A landscape with many valleys, sampled at points; each row gives a point and its height.
A ball rolls from a point to the lowest of its 2 nearest points, and stops where none of them is lower. Distance is the straight distance between rows; heights are no part of it.
Z_245 h=5.07: [165 152 154 115 103 149 123 152 134 158 114 129 125 143 158 111 131 112
  96  98 124 102 117 109 119 162 120 160  75 128 119 169 153]
Z_852 h=1.63: [103 158  45 134 101  70 100  78 123 184 107 122 153 151 134 132 189 168
 129 115 216  77 165 166 160  30 147 109 115 150  64  96 123]
Z_357 h=1.05: [128 102  64 158 107  87 117 122 145  97 128 118 137 145  93 154 133 155
 139 118 173  81 174 184 147 119 132  96 141 126 127 171 104]
Z_589 h=3.79: [168  97 122 140 106 178 164 156 150  93 157 145 114 132 105 150 139  82
 123 149  85 164 103  91 123 196 165 150 107 149 126 166  96]
Z_122 h=4.38: [114 164  71 118  85  97  85 104 137 166 104 119 116 179 123 154 183 152
 127 122 198  80 129 113 166  84 146 105 121 164  83  57 100]
Z_843 h=5.30: [116 144 176 112 109 154 122 137 120 170 112 134 129 159 141 155 172 129
 143 122  94 128  90  63 152 155 132 150 124 142 131  66 150]
Z_112 h=5.45: [116  75 118 133 140 176 149 157 143  90 123 153 120 112 151 136 102 119
 124 159  72 169 117  86 144 158 133 176 117 144 130 135  95]
Z_438 h=2.48: [ 76  60 140 115 182 154 174 163 152  82 131 157 108 101 112  92 103 132
 139 164  89 179 109 111 127  94 121 128 107 131 133 124 111]
Z_202 h=4.71: [136 146 173 120 135 154 130 161 106 151 143 135 140 156 106 100 149  76
 138 105 126 151  92 108  97 155 134 130 105 143 134  85 151]
Z_76 h=2.60: [ 84  36 129  99 162 170 149 130 161 102 132 145 120 108 184 101  88 122
 100 166  78 181 122 117 111 126 139 202 108 130 123 170  89]
Z_596 h=4.50: [ 62 146 205  87 125 170 155  99 127 143 160 115 124  96 158 125 140 149
 165 163  82 140 100 111 107 125 141 171 148 133 147 103 162]
Z_130 h=4.07: [103 155  90 111  96 101  90 110 129 132 105 120  86 165 140 144 155 147
 110 113 190  85 105 126 128  99 112  91 121 140  86  75  65]
Z_208 h=3.47: [ 81 108 142 120 153  86 112  98 117 143 111 119 154 126 112  88 126 147
 136  89 168 109 137 163 138  88 112 137 130 103 145 135 131]
Z_769 h=6.09: [102  78 107 159 153 119 125 142 117  98 109 142 176 105 116 133 125 133
 146 146  94 148 156 123 168 143 143 170 169 127 165 150 139]
Z_63 h=5.25: [169 130  75 191 135 101 118 129 120 108 140 135 182 107  69 160 129  90
 174 113 164 106 184 195 121 147 114  65 185 126 170 125 113]
Z_928 h=5.40: [130 116 151 140 193 110 125 183  77 116 105 130 136 127  87  93 111 110
 150 103 121 162 116 122 115 111  76  88 161 107 137  54 104]
Z_834 h=3.92: [125 122 142  92 135 132 150 129 140  79 165 116  88 103 138 112  83 115
 100 129 145 129  91 164  75 119 103 107 113 129 124 188  40]
Z_531 h=5.46: [158 103 154 117 105 150 158 132 162 142 145 136 151 134 151 116 162 121
 104 138  76 122 128 134 141 180 163 198 129 106 138 218 160]
Z_920 h=1.35: [117 185 103 155 109 119 134  75 104 107 167 120 134  89 116 147 136 117
 154 167 143 109 142 161 134 128 147  75 189 131 129 111 140]
Z_48 h=2.07: [161 134 104 144 108 117 126 136 136 144 106 149 176 174  91 137 145  83
 128  78 189  95 159 159 121 155 136 120 121 116 129 125 119]
Z_516 h=6.14: [ 84 174 116 140 107 108 101  80 107 197 145 134 128 164 100 143 207 146
 162 159 166 115 117 136 170  90 170 107 177 153 109  51 167]
Z_606 h=2.62: [116 110 104 126 140  68 118 128 133 116 117 123 101 143  90 101 117 168
 117 101 185  90 151 174 138  87  94  82 109 107 121 146 117]
Z_322 h=4.56: [176 131  90 188 170  98 116 162  95 101 113 140 139 140  73 149 110  98
 158 105 178 116 134 184 113 123  74  36 157 116 139  90  93]
Z_804 h=3.83: [130 108 168  90 153 199 178 168 124 103 178 159  98  93 155  79 117 104
 133 143  89 163  84  94  92 142 141 155  69 148 131 128 107]
Z_754 h=5.85: [123 185 111 179 130  98 102  94  88 173 144 130 144 108 104 138 157 134
 174 163 128 130 141 133 185 104 148  88 183 139 130  56 210]
Z_332 h=6.02: [164 222 110 129 101 149 111 113 105 144 132 132 122 143 141 157 135 110
 131 151 147 110 119 126 118 151 129  93 145 134  95  77 157]
Z_376 h=3.94: [179 166  85 168 143  88 112 147 115 122 120 143 154 135 106 122  93 114
 139 106 167 120 162 166 125 107  97  62 145 112 146 102 181]
Z_780 h=5.35: [ 99 133 165 122 176 111 122 141  91 126 120 123 170  81 151  76  94 130
 133 107  86 134 145 132 112 107 101 142 152 100 175 124 157]
Z_642 h=3.31: [ 78 124 200  75 142 118 130  85 136 163 124  97  94  86 177 112  81 191
 121 113 116 118 103 129 126  83  90 166 121 120 125 144 150]
Z_575 h=4.21: [173 115  98 162 181  71 117 165  96  96  95 137 127 122  96 136 100 116
 134  89 162 123 145 168 122  91  62  53 158  94 130 115  64]
Z_765 h=5.37: [161 126 160 110 111 159 133 161 146 136 119 132 109 151 145 128 156 127
 111 105 105 125  90  75 146 165 128 155  63 145 128 149 134]
Z_303 h=6.62: [153  47 131 131 162 143 143 187 138  91 117 149 159 128 138  97  97  86
 115  98 106 152 126 110 120 166 124 175  97 117 143 177  76]
Z_380 h=4.79: [ 85  99 115 107 162  86 135 100 138  86 141 101  96  74 117 111  60 175
 116 144 131 136 146 162 133  75 117 117 160 120 139 173  79]
Z_156 h=5.69: [100 105 140 152 174 145 138 172  94  75 135 140 139  81 101  96 102 102
 169 154  77 179 116  98 110 120 110 111 164 123 155  57 123]
Z_84 h=5.76: [176 144 153 119 100 163 155 132 136 126 143 132 124 105 162 139 137 141
 123 158  72 126 124 118 135 184 154 170 142 116 122 187 167]
Z_113 h=4.90: [107 183 155  98 105 132 105 115 123 163 124 125 100 162 159 138 150 138
 122 117 142 106 101 105 132 112 128 129 119 143 116  89 143]
Z_410 h=4.17: [ 85  74 130 127 123  85 104  98 144 149  92 105 120 130 166 121 103 178
  96  96 142  98 146 128 159 105 111 188 112 121 117 195 100]
Z_513 h=4.94: [114 148 198  99 123 178 147 150 120 144 161 130 129 127 131 105 155 101
 137 130  92 157  90  93 105 153 152 153 100 139 144  94 139]
Z_732 h=3.03: [122 174 128  95  96 106 128  84 130 114 141 102 116  97 147 117  91 161
 102 131 158  88 143 169 102 113 118 111 128 122 103 159 132]
Z_440 h=3.67: [ 96 130 207  78 144 130 123  85 121 174 140 106 123  69 206 136  89 193
 127 131  68 125 134 126 127  98 106 178 132 111 153 155 182]
Z_123 h=4.77: [105 117 136 104 160 103 106 101 119 119 118 115 123  88 181 120  52 165
  96 121 100 124 153 128 133 117 112 166 152 101 142 185 125]
Z_223 h=3.54: [114 131 144  80 118 122 124 113 143 104 145 101  98 103 133 100  97 155
  99 129 148 101 116 159 105 115 107 128 111 115 110 185 121]
Z_533 h=6.11: [136  88 147 152 151 167 160 184 129  90 152 133 145 100  58 123 129  65
 178 159  82 178 114  97 113 175 141 136 134 139 144  81 135]
Z_29 h=1.93: [ 76  78 157  93 158 154 167 146 161  96 133 147  93 125 110  82 123 123
 116 135 111 166  89 112 104  98 128 134  87 132 135 126  78]
Z_465 h=6.25: [131 200 103 149 101 137 107 105  99 122 143 127 113 140 135 168 149  95
 130 142 168 117 112 150 115 133 126  73 178 142 110  68  96]
Z_149 h=5.12: [103 161 171  96  97 168 131 119 124 147 146 139  99 148 164 142 152 147
 148 137 103 119  85  73 128 139 136 157 129 147 130  64 128]
Z_968 h=4.58: [183 166 135 133 125 139 130 157 116 125 150 133 117 101 124 125 109 142
 134 156  91 126 130 120 136 166 129  93 120 126 148 144 212]
Z_491 h=5.20: [136 161 146 138 165 125 119 151  84 110 134 137 131 111 116 103  98 110
 146 127 120 143 121 131 119 133  95  94 155 113 143  81 144]
Z_473 h=4.06: [ 73 141 153 116 127 112 119  87 122 145 141 118 138 103 146 122 127 160
 144 145 121 121 120 124 147  97 131 147 163 125 141 126 154]
Z_922 h=2.64: [163 107  71 158 121 105 128 167 131  77 128 127 106 115 112 171 106 136
 129 146 119 128 133 148 134 151 114  93 126 135 136 193  88]
Z_952 h=5.51: [142  42 115 165 170 144 158 189 140  74 111 148 116 113 104 158 105  80
 137 116 123 163 119 132 110 129 111 108 112 134 138 151   5]
Z_561 h=5.72: [119 141 169 140 143 146 123 144  97 149 121 119 152  91 133 129 140 120
 159 151  58 144 130  89 128 147 129 157 151 126 154  84 184]
Z_470 h=1.83: [133 217 126 141 131 105 115  89  95 140 149 125 153 116 132 104 105 108
 140 132 151 130 146 165 101 118 116  88 184 113 138 101 184]
Z_591 h=5.17: [ 94 100 123 128 179 120 130 150 112  68 112 139 121 103 141 126  95 128
 129 131 118 147 128 118 144  98 101 131 167 129 142 102  55]
Z_560 h=3.36: [ 65  53 137 129 158 123 130 135 160 130 102 129 118 125 118 122 141 173
 145 140  87 140 121 110 179  95 123 159 113 143 149 144 129]
Z_259 h=5.08: [116 132 148 106 141 117 123 119 119 130 124 127 158  92 159 101  89 142
 122 115 109 121 144 146 121 131 118 161 151 110 158 168 153]
Z_932 h=5.84: [157 102 155 143 123 122 120 152 141 179  86 125 144 167  88 141 170 122
 141 107 121 131 111  88 168 144 112 138  90 143 140 101 180]
Z_96 h=5.41: [184 180 174 112  91 161 136 129 115 166 123 130 132 141 180 157 150 141
 113 120 101  97 123 105 136 164 121 165  92 117 109 146 181]
Z_586 h=5.39: [115 110  92 127 142  42  87  82 145 138 120  97 121  85 160 125  56 190
 103 105 141  87 195 163 165  81 134 155 154 114 126 210 136]
Z_309 h=3.98: [160  78 121 141 115 159 152 174 155  97 136 137 132 149 100 148 134  88
 125 129 111 146 125 119 123 174 158 157 103 138 142 190  63]
Z_33 h=4.81: [180 120 168 126  99 146 150 145 152 165 139 130 159 170  84 117 183  79
 133  97 114 132 119 104 136 185 170 153 104 116 143 138 149]
Z_316 h=7.13: [159  98 138 131 143 162 147 174 125 105 147 142 180 135  92 111 138  42
 144  97 115 150 121 121  96 188 147 145 130 129 164 131  92]
Z_471 h=4.48: [121 129 150 117 163 140 150 158 111  85 160 142 130 102 107  75  96 110
 138 126 126 148 109 148  94 128 108 105 131 122 157 150 113]
Z_930 h=3.11: [146 210  90 125 104 112 105  98 106 148 110 129 121 146 166 135 119 144
  97 123 183 100 142 141  99  96 113  92 120 130  89  89 168]
Z_151 h=4.92: [111  39 147 139 125 147 138 131 160 154  99 127 133 143 159 139 164 140
 107 125  57 151 126  98 164 155 148 218 112 125 139 191 126]
Z_524 h=4.98: [141 154 162 119 146 127 120 160  94 139 119 130 148 136 124  80 116 107
 132 103 133 140 117 134 100 133  95 113 115 110 144 103 155]
Z_138 h=3.23: [101 100 151  96 110 126 120 116 164 159 102 119  82 174 138 104 162 151
  93  74 145 121  93  83 142 122 119 146  69 143 123 124  83]
Z_386 h=5.91: [179 105  86 163 132 130 105 178 112  91 110 135 128 109 163 177  82 117
 110 133 100 129 141 105 149 192 118 158 138 130 123 171 104]
Z_504 h=0.38: [152 170 111 157 113 133 136 129 112 101 165 123 119 113 107 157 129  97
 150 165 144 135 125 153 113 154 124  75 160 134 147 121 131]
Z_267 h=2.70: [134 140 117 140  88 115 139 100 145 150 131 134 173 186  82 133 183  91
 129 102 187  98 156 159 132 141 170 132 139 116 126 129 119]
Z_827 h=2.33: [118 111 119 134 107 149 144 134 144  89 142 126 129 128 115 153 147 114
 125 155 108 140 117 129 146 153 152 134 157 133 136 161  93]
Z_187 h=6.42: [ 86 131 143 130 116 120 110 115 129 200 135 132 111 201  75 127 200 139
 160 127 153 135 100 122 162 118 135 107 121 157 120  60 166]
Z_341 h=2.85: [107  70 116 115 151 128 130 154 157  81 124 127  77 120 158 105  88 150
  93 140 118 152  99 126 121 127 105 156  91 133 108 190  43]
Z_353 h=4.47: [ 90 103 141 109 140  90  92 102 128 147  94 108 104  91 215 119  64 187
  82 105 117 111 144 131 135 102 101 197 133 108 110 185 102]
Z_233 h=4.16: [123 137 178  99 151 170 159 160 114  92 186 143 105 108 128  72 114  94
 136 133 124 153  82 131  80 140 125 107  96 141 139 134 112]
Z_396 h=5.21: [122  77 105 142 141 136 129 152 136  74 109 136  96 143 118 158 104 109
 115 115 137 135 115 122 135 131 109 129 121 147 128 146  18]
Z_901 h=6.44: [205 125 136 144 165 144 121 197 105 145 153 143 170 119  72  97 129  46
 171 110 134 151 105 119  87 183 108 119 134 126 142  87 165]
Z_578 h=3.90: [207 146 130 142 100 141 123 130 142 186 118 124 155 214  72 156 176  83
 137 103 159 122 126  99 139 165 139 115 107 129  93  85 166]
Z_286 h=1.58: [131  86 116 117 148 137 117 143 136 107 127 131  90 110 197 126  85 172
  79 148  81 136 119 112 133 149 102 181  95 137 123 210 110]
Z_528 h=4.89: [143 105  95 176 150 104 122 154 115  84 123 142 144 119  71 151 120 103
 153 114 170 126 145 173 128 128 108  74 170 129 151 128  89]
Z_718 h=6.29: [104 154 101 130 113 109  91  96 121 198 141 138 105 208  90 132 201 127
 147 144 185 128 105 147 149 101 143  83 136 163  95  35 148]
Z_825 h=4.72: [171 157 133 104 102 140 129 135 121 129 130 134 133 114 172 108 109 130
  97 108 131  89 134 144 101 160 124 157  90 113 123 193 158]
Z_238 h=4.22: [ 50  97 184  74 136 151 128  87 154 153 124 121 107  89 194 135 105 187
 122 146  85 139  99  99 146 109 128 214 147 140 127 128 115]
Z_301 h=5.18: [111  31 114 139 145 163 155 145 163 121 109 151 144 141 153 138 133 126
 108 150  65 191 126  90 161 156 160 208 108 142 133 163 100]
Z_219 h=2.18: [157 163 169  86 104 160 136 133 130 145 160 132  90 180 120 135 157  93
 112  99 129 148  78  65 115 166 151 121  79 152 126  85 101]
Z_52 h=4.74: [ 82 118 202  86 131 187 166 135 139 132 166 139 114 104 159 105 138 128
 145 155  60 165  90  93  93 144 148 174 103 136 146  98 134]
Z_536 h=3.99: [131  82 132 132 133 121 128 155 140 113 103 138 135 153  99 102 126 127
 118  89 140 121 123 126 136 142 110 144  95 121 145 157 102]
Z_986 h=3.39: [178 124  79 143 117 102 127 160 149  98 112 126 121 110 125 149  95 141
 117 138 113 111 156 145 155 151 131 127 122 118 138 197 152]
Z_835 h=4.68: [ 91  96 131 126 141 137 118 125 130 110 104 134 119 137 152 134 109 130
 104 113 115 130 120  97 141 128 124 179 140 127 134 132  65]
Z_685 h=3.71: [166 204 124 114  97 121 110 114 119 161 105 118 133 131 186 128 110 159
 104 122 146  81 148 139 109 107 110 108  94 104 106 140 197]
Z_256 h=3.30: [137 132 140 111 109 188 166 145 140  84 174 150  99 115 127 145 134  97
 127 159  96 156  76  99 102 171 158 125 117 153 126 139  85]
Z_100 h=1.98: [140 138  64 142  75  82 129 109 143 124 106 107 139 145 109 149 139 159
 114 135 178  72 179 176 121 120 144  98 112 107 101 174 132]
Z_960 h=1.23: [134 220 129 147 131 106 106  81  90 177 154 139 150 137 147 104 124 122
 142 157 151 142 155 158  98 105 127  73 165 126 121  65 218]
Z_628 h=6.43: [137 143 113 134 164 124 131 123 106  68 170 123 110  54 157 136  44 137
 111 144  93 145 150 145 114 114 116  99 174 116 163 159 109]
Z_555 h=0.96: [138 158  28 159 111  77  96  97 110 147  92 124 146 152 139 153 145 157
 130 113 212  78 184 154 138  56 130  71 114 132  71  93 122]
Z_609 h=6.72: [147 152 150 150 120 133  97 122 115 217 136 134 140 211  70 139 180  85
 148 129 152 159 113 113 129 143 139 106 127 144 108  29 196]
Z_625 h=2.17: [165 208 108 135  75 142 151  77 143 198 129 132 161 179 153 137 195 128
 125 145 168 127 155 160  94  98 172 110 127 113  74 115 230]
Z_206 h=4.03: [198 143 104 159 118 128 122 169 128  87 133 133 125 100 100 150 101 111
 138 144 114 123 137 135 133 175 120  95 142 129 144 159 167]
Z_810 h=1.25: [144 211 113 127  76 146 132  68 129 201 148 141 129 199 132 141 187 111
 116 157 184 130 131 158  90 123 163  85 129 132  79  78 191]
Z_949 h=6.28: [184 113 157 151 146 168 144 200 118 138 168 130 148 118  49 107 136  55
 179 135 100 171 100  88 103 193 138 122 117 139 134  77 161]
Z_475 h=6.56: [131 124 151 151 122 117 119 125 118 214 113 127 155 179  63 141 204 122
 174 134 134 137 112 119 170 125 135 121 130 145 124  59 207]
Z_700 h=1.89: [128  88  65 171 121  95 116 135 140  71 128 110 103 122  86 182 123 147
 136 137 143 111 155 159 155 127 127  78 140 143 132 168  78]
Z_850 h=6.00: [ 71  61 132 129 163 160 167 142 138  66 126 151 122 111 130 124 114  96
 126 154  98 181 102 106 112 105 138 144 148 137 138  95  25]
Z_189 h=5.19: [158 172 105 149 108 100 112  88 124 127 138 116 143  86 146 151 115 158
 123 145  93 101 176 143 168 138 165 128 188  99 141 170 204]
Z_447 h=3.97: [ 77 102 182  90 149 154 128  78 116 150 133 114 118  68 198 147  86 194
 127 153  60 135 132 107 134 104 114 205 150 127 132 148 141]
Z_998 h=2.90: [ 89  70 120 122 109 145 141 121 166  77 142 121 119 142  94 133 137 118
 119 144 134 140 126 143 136 146 151 140 130 148 134 184  79]
Z_884 h=1.24: [ 63  55 161  92 143 177 164 103 179  95 128 127 107 137 135  99 116 114
  94 130 112 168  97  96  99 116 146 167  97 136 127 135  49]
Z_481 h=5.58: [188 157  76 172 118 110 126 127 115 110 136 140 175 116  93 147 122  81
 160 122 152 119 166 167 119 168 133  83 188 114 156 136 154]
Z_263 h=3.77: [118 167  93 105 105 109  99 132 118 131 122 121  59 186 114 155 165 127
 114 110 187 114  96 144 118  95 102  48 128 146  96  56  47]
Z_421 h=6.60: [199 143 154 148 137 143 117 171  98 174 141 129 188 143  76 115 144  48
 164 116 131 145 119 106 101 186 129 128 148 128 139  63 196]
Z_176 h=5.38: [178 216 138 151 106 140 141 123 112 161 141 137 137 113 143 159 157 138
 142 165 110 113 140 121 138 153 140 103 145 120 115 108 225]
Z_15 h=4.00: [ 96  98 145  89 128 106 130 100 159 115 143  98  76  84 130 108  68 195
 102 139 128 127 121 155 127 106 112 141 117 122 126 192 136]
Z_940 h=2.93: [110 150 189  67 120 144 124  92 143 144 143 110  92 108 178 113 103 178
 102 128 119 111 102 118 111 112  98 161 103 129 120 153 143]
Z_305 h=2.09: [118 162  67 126  67  84 118  63 129 193 115 122 149 144 143 154 203 170
 125 140 194  71 155 147 164  50 177 130 131 145  65 112 157]
Z_468 h=2.34: [124 128 147  82 110 144 112 112 145 126 132 116  92 107 192 123 103 183
  89 132 105 105 122 126 118 152 111 193  93 125 114 197 120]
Z_896 h=2.46: [159 193  66 145 117  94  92 123  99 131 102 124 130 155 139 158 122 127
 102 131 202 109 146 156 105  81 102  45 140 121  81  82 123]
Z_488 h=1.97: [ 71  52 159  73 143 179 150  96 178 126 123 116  91 111 171 110 103 146
 104 150 104 163  96 106 107 123 139 209 111 137 111 163  81]
Z_749 h=3.72: [ 83  85 126 143 144 104 119 125 137 146 101 120 162 118 121 133 152 169
 151 123 105 128 149 124 202  98 132 156 135 130 145 135 153]
Z_910 h=3.45: [114  99 135  91 117 128 140 127 158  88 146 111  82 103 137 105  87 137
  90 123 141 113 111 150  96 132 120 143  97 133 112 212  71]
Z_280 h=5.68: [147 102 110 133 134 156 119 173 122  84 114 128 111 120 142 171 100 119
 122 142  89 139 119  91 152 164 121 156 129 144 122 133 102]
Z_330 h=1.94: [140 123  91 142 132  82 126 143 130 102 136 126 132 132  78 129 108 150
 131 115 172 102 166 187 131 108 117  64 122 115 144 158 128]
Z_647 h=6.04: [119 176 139 140 142 123 135 114  99  88 186 135 122  70 128 117  96 135
 152 168  94 156 135 132 111 138 123  95 177 116 170 118 158]
Z_664 h=3.58: [ 81 117 147  85 101 110 110  83 161 169  90 106  87 161 145 114 163 187
 102  92 168  89 100 110 143  99 107 144  81 139 110 122  99]
Z_73 h=5.55: [118 104 158 154 191 150 137 193  91  96 128 126 138 110  91  97 121  81
 164 134  95 182  91  95 103 124  88 105 155 126 137  16  98]
Z_981 h=4.93: [113 123 107 136 137 104 110 142 115  94  99 132 106 127 141 154 102 129
 121 118 132 119 126 109 157 118 107 141 151 140 131 139  65]
Z_42 h=4.84: [141 175 112 134 139  88 106 108 116 136 139 120 125  92 152 136  91 171
 122 130  99 103 182 142 160 105 132 104 153 109 158 147 202]
Z_680 h=0.36: [137 217 125 143 112 140 103  84 104 210 141 146 136 184 147 116 161 110
 129 163 188 145 137 160  81 109 140  89 139 137  98  67 214]
Z_373 h=3.50: [138  78 153 114 165 220 180 172 123  96 164 155 132  75 175  95 113  78
 136 164  50 178 105  83  91 153 163 179  86 153 129 121 114]
Z_102 h=3.41: [204 157  62 168 125  98 108 142 117 126 104 133 162 147  84 161 112 108
 151 116 183 107 168 159 124 136 100  64 131 122 119 105 163]
Z_548 h=3.32: [123 148  72 134 118  76 111 109 118 110 119 101 109 123 117 134 122 152
 108 114 214  81 158 198  92  68 110  46 133 116  99 120  64]
Z_959 h=6.01: [145 168 142 125 110 168 152 116 128  95 167 137 118  95 154 143 124 126
 133 172  82 130 129 124 123 177 151 153 157 127 136 148 136]
Z_393 h=5.56: [183 157  74 171  98  96 127 115 131 107 132 125 161  99 119 153 113 122
 135 140 125 103 182 160 149 154 143 103 188  98 145 165 167]
Z_670 h=6.23: [119 179 133 131 143 107 123  97 101  82 161 116 117  67 149 128  76 136
 128 148 117 134 134 150 110 119 113 100 179 112 145 129 113]
Z_854 h=4.36: [186 159 141 115 119 152 127 147 127 169 127 132 141 182 100 130 157  79
 130  94 137 127 113 104 119 169 139 124  87 137 123 102 158]
Z_924 h=6.41: [104  16 144 125 175 146 152 148 156 107  96 146 135 125 148  79  97 107
 103 102 101 162 131 111 105 131 121 200  88 124 140 170  49]
Z_435 h=2.84: [145 139 109 129  93 120 113 128 139 135 123 124 118 205  79 165 169  93
 117  90 174 118 123 110 132 150 152 108  94 142 114 112  79]
Z_817 h=6.96: [138  98 170 110 133 164 145 161 131 130 135 129 171 147 113  94 156  64
 120  82 103 142 122  89 100 171 160 170 100 125 156 142  85]
Z_88 h=3.13: [ 99  39 137 121 172 198 178 157 140  91 131 152 137  86 174  93  94  87
 101 170  49 184 123  97  99 140 160 189 104 136 132 131 102]
Z_840 h=5.63: [110  90 161 130 151 114 111 156 121 170  87 120 123 149 109 132 172 164
 156 114 106 142 101  92 175 108 101 132 102 142 145  83 169]
Z_452 h=4.67: [ 98  70 181 112 113 135 132 110 159 169 100 117 152 141 150 126 161 138
 117 108  88 126 123 114 152 145 132 210 104 125 150 183 141]
Z_652 h=3.80: [131 140 102 138 148  78 125 144 116  82 106 112 107 126 107 144 104 134
 124  95 188  97 135 188 101  87  84  66 147 102 121 139  44]
Z_183 h=2.11: [141 114  85 142  87 109 107 112 144 119  94 119 126 186 102 147 153 114
 100  91 193  86 153 135 121 135 131 117  90 127 101 142  52]
Z_321 h=2.71: [158 211 102 122  74 117 153  54 144 196 122 107 158 133 168 147 177 166
 127 145 162  97 186 173 105  78 166 116 136  97  80 151 231]
Z_111 h=2.80: [125 149  63 127  84  73 103  92 132 108 128  84 108 120 119 152 121 165
 100 135 203  64 168 190 100  87 138  74 112 106  91 161  85]
Z_530 h=4.40: [153 169 108 150 161  87 110 131 104 115 136 131 144  88 128 110  72 141
 129 110 133 119 168 155 128 108 116  67 160  98 164 124 180]
Z_196 h=5.74: [134  53 105 162 166 173 164 175 131  62 124 152 138 105 113 147  98  62
 141 149  95 184  98 119 105 133 119 118 125 144 140 130  46]
Z_541 h=3.10: [ 96  83 117 137 166  88 123 132 130 105 108 133 147 147  97  99 115 148
 129  92 166 105 151 171 142  96 100 107 125 106 149 145  84]
Z_722 h=1.68: [151 181  24 150 124  84  92 104 108 164 110 126 134 155 133 142 141 160
 119 129 204 117 172 165 114  35 124  41 129 128  74  67 148]
Z_203 h=4.32: [108 123 157  97 154 126 144 135 120  87 162 115 111  88 114  85  80 115
 118 117 153 142 109 174  88 104 100 107 138 114 134 156  81]
Z_104 h=1.51: [154 158 130 138  92 147 148 132 125 108 146 128 148 140  92 147 150  87
 131 143 130 120 120 137 126 175 159 123 147 124 132 133 120]
Z_289 h=5.16: [136 115 177 119  96 153 161 124 162 159 136 131 146 158 119 121 191 114
 127 116  87 125 119 118 139 170 177 178 117 106 140 172 160]
Z_497 h=2.04: [146 190  67 165 108  93 116  86  97 130 140 133 147 128 107 145 147 126
 148 146 165 109 161 163 147 112 145  66 192 132 114  96 156]
Z_671 h=5.47: [112 146 158 126 139 141 104 145 115 180 100 127 113 156 125 152 172 139
 152 122 124 137  88  87 167 117 109 124 128 153 129  45 168]
Z_217 h=4.05: [117 111 124 135 122 109 124 131 144 154 100 125 138 146 105 128 153 160
 140 128 120 108 135 131 181 117 127 126 107 124 144 152 172]
Z_247 h=6.20: [ 94  23 116 125 181 162 166 164 150  77 112 151 146 115 131  92 100  91
 115 135  92 190 125 116 104 113 136 167 115 119 143 132  50]
Z_620 h=2.73: [147 166 160  94  93 179 153 127 134 117 166 141 102 148 145 142 147  94
 119 120 113 126  87  90 104 176 157 138  98 150 118 117 102]
Z_89 h=4.24: [159 181 150 108 129 114 115 121 113 141 113 130 138 100 187 124  80 169
 106 106 120  89 149 141 114 124  99 137 109 106 136 181 191]
Z_704 h=1.19: [173 109  84 161  91  98 116 132 152 135  87 127 156 183 108 146 149 105
 123  82 180  88 175 134 132 168 135 138  96 117 116 160 106]
Z_199 h=6.78: [134  54 155 126 163 162 143 182 134 117 113 139 156 125 131  92 132  87
 131  91  83 159 122  98 110 152 126 181  88 124 150 143 118]
Z_107 h=4.44: [ 57  89 151  94 129 134 126 100 141 127 109 119 110 116 188 123 118 169
 120 127 102 131 111  90 156 106 130 190 150 138 127 138  79]
Z_495 h=5.64: [138 187 133 149 123 124 115 116  96 137 139 128 134 106 125 141 133 138
 159 157 115 128 141 131 156 134 133 101 167 121 148  98 213]
Z_768 h=2.03: [133 195  64 126  70 102 136  57 149 198  99 108 167 142 164 151 196 173
 129 139 190  96 183 161 126  47 175 126 134 117  52 119 194]
Z_193 h=4.30: [ 58 137 171 111 148 137 143  99 110 118 143 120 130  70 156 114 115 158
 156 158  84 153 114 111 129 117 131 159 176 121 158  94 151]
Z_201 h=5.73: [180 203 133 115  85 152 118 118 118 160 113 141 110 155 157 162 152 140
 114 135 134  87 114  96 131 163 122 129 101 135  96 100 177]
Z_708 h=2.42: [129 203 111 126 116 104 113  82 106 124 147 105 140 106 151 124  91 139
 119 133 172 104 148 173  91  91 114  90 163 107 119 127 150]
Z_4 h=5.53: [112 126 179 124 176 147 130 171  86 124 119 134 164  88 137  83 116 124
 151 116  76 153 128 108  99 126 109 153 140 116 164  92 165]
Z_615 h=3.76: [ 72 128 159  95 134  93 114  64 128 176 116 101 160 117 136 113 125 163
 130 100 160 109 137 154 149  69 117 162 146 125 127 136 155]
Z_220 h=2.96: [ 67  39 142 130 167 148 149 149 156 104 112 139 129 102 118 114 119 146
 139 167  70 174 126 105 150 109 139 161  94 131 150 151 136]
Z_237 h=5.92: [100 124 134 151 141 125 123 129  99 107 122 124 168  89 132 126 124 131
 155 151  81 142 153 115 156 138 138 151 189 122 165 117 161]
Z_65 h=2.79: [106 121 175  92 115 146 130 123 156 139 131 131  92 189 108 109 167 127
 110  90 138 141  82  75 126 138 136 123  70 147 140  95  83]
Z_474 h=3.40: [128 154 112 114 102 123 113 117 136 137 123 127  88 205  90 142 172  98
 113  97 190 125  89 137 110 126 130  77 115 149 113  61  59]
Z_21 h=4.43: [ 77 114 141 102 164 100 135 111 132 104 144 121  97  81 115  97  85 179
 132 136 109 140 127 150 134  77 107 107 133 116 146 154 143]
Z_942 h=2.25: [114  69  83 139 147 129 115 157 147  88 114 130  88 126 166 143  84 162
  85 156  92 157 127 115 152 142 112 164 106 140 119 199  79]
Z_777 h=4.37: [116  90 146 133 111 126 120 136 148 144 100 120 145 153 124 121 155 142
 128 105 120 125 129 115 155 152 133 175 109 129 144 171 137]
Z_748 h=4.66: [108 173 118 111  77 122  99  96 136 188 111 124 109 177 146 156 194 153
 126 126 167  98 110  96 158 102 145 121 124 153  96  69 145]
Z_643 h=3.87: [ 83 108 145 120  97  92 108  86 159 177  86 103 115 155 159 121 158 177
 106  85 163  83 132 121 157  98 117 167  92 124 117 165 121]
Z_69 h=5.94: [121  79 134 151 154 182 170 177 138  67 147 141 136 109  93 139 112  58
 160 154  96 182 105 110 107 153 152 120 123 143 144 107  87]
Z_287 h=5.99: [115 193  99 158 126 101 101  72  87 210 139 137 137 139 130 131 167 148
 160 158 162 119 137 144 161  64 144  87 174 150 114  50 212]
Z_918 h=3.38: [170 111 126 145 107 125 114 138 150 164 108 130 140 213  48 157 167  86
 132  80 160 113 129  98 154 172 152 113  97 139 108  94 113]
Z_18 h=2.78: [175 160  55 169 102  93 113 115 117 141 103 130 168 150 100 164 143 131
 140 134 187  95 184 153 141 115 138  81 143 121  94 113 165]
Z_145 h=5.09: [ 86 109 114 123 154  60 100  88 135 112 129  94  95  81 141 111  77 193
 110 119 141 107 163 149 163  61 120 125 157 117 129 160 116]
Z_841 h=5.67: [181 124 168 122 117 172 155 176 144 136 142 137 108 128 105 139 153 112
 142 140  84 145  94  78 143 186 132 135  76 153 117 128 177]
Z_403 h=3.49: [131  72 120 129 104 135 135 138 166 111 130 133 113 164 103 124 142 116
 100 114 132 132 125 112 132 158 144 153  82 132 132 195  66]
Z_92 h=5.86: [112 141 144 157 166 147 150 151  99  73 170 135 141  65 123 111 102  94
 165 172  85 175 128 122  95 154 127 102 178 118 165  91 140]
Z_264 h=5.01: [213 181 132 148 103 142 152 154 127 139 144 139 131 125 124 152 150 113
 137 152  98 113 125 118 140 186 144 125 121 122 120 141 205]

Where does a ball stop that starts at each point below?
Z_949 -> Z_286
Z_237 -> Z_219
Z_332 -> Z_555
Z_765 -> Z_555
Z_145 -> Z_680
Z_591 -> Z_286
Z_393 -> Z_504

Call two points neighbours if one is among the 2 nearest of the other. Go from one point of each pair to the other, from neighbour to neighbour, staying as low as possible. Name the highest point that can't be avoided.
Z_435 and Z_504 -> Z_481
Z_884 and Z_910 -> Z_471
Z_286 and Z_680 -> Z_223
Z_680 and Z_768 -> Z_321
Z_219 and Z_884 -> Z_777
Z_768 and Z_555 -> Z_305
Z_357 and Z_704 -> Z_513
Z_219 and Z_504 -> Z_309
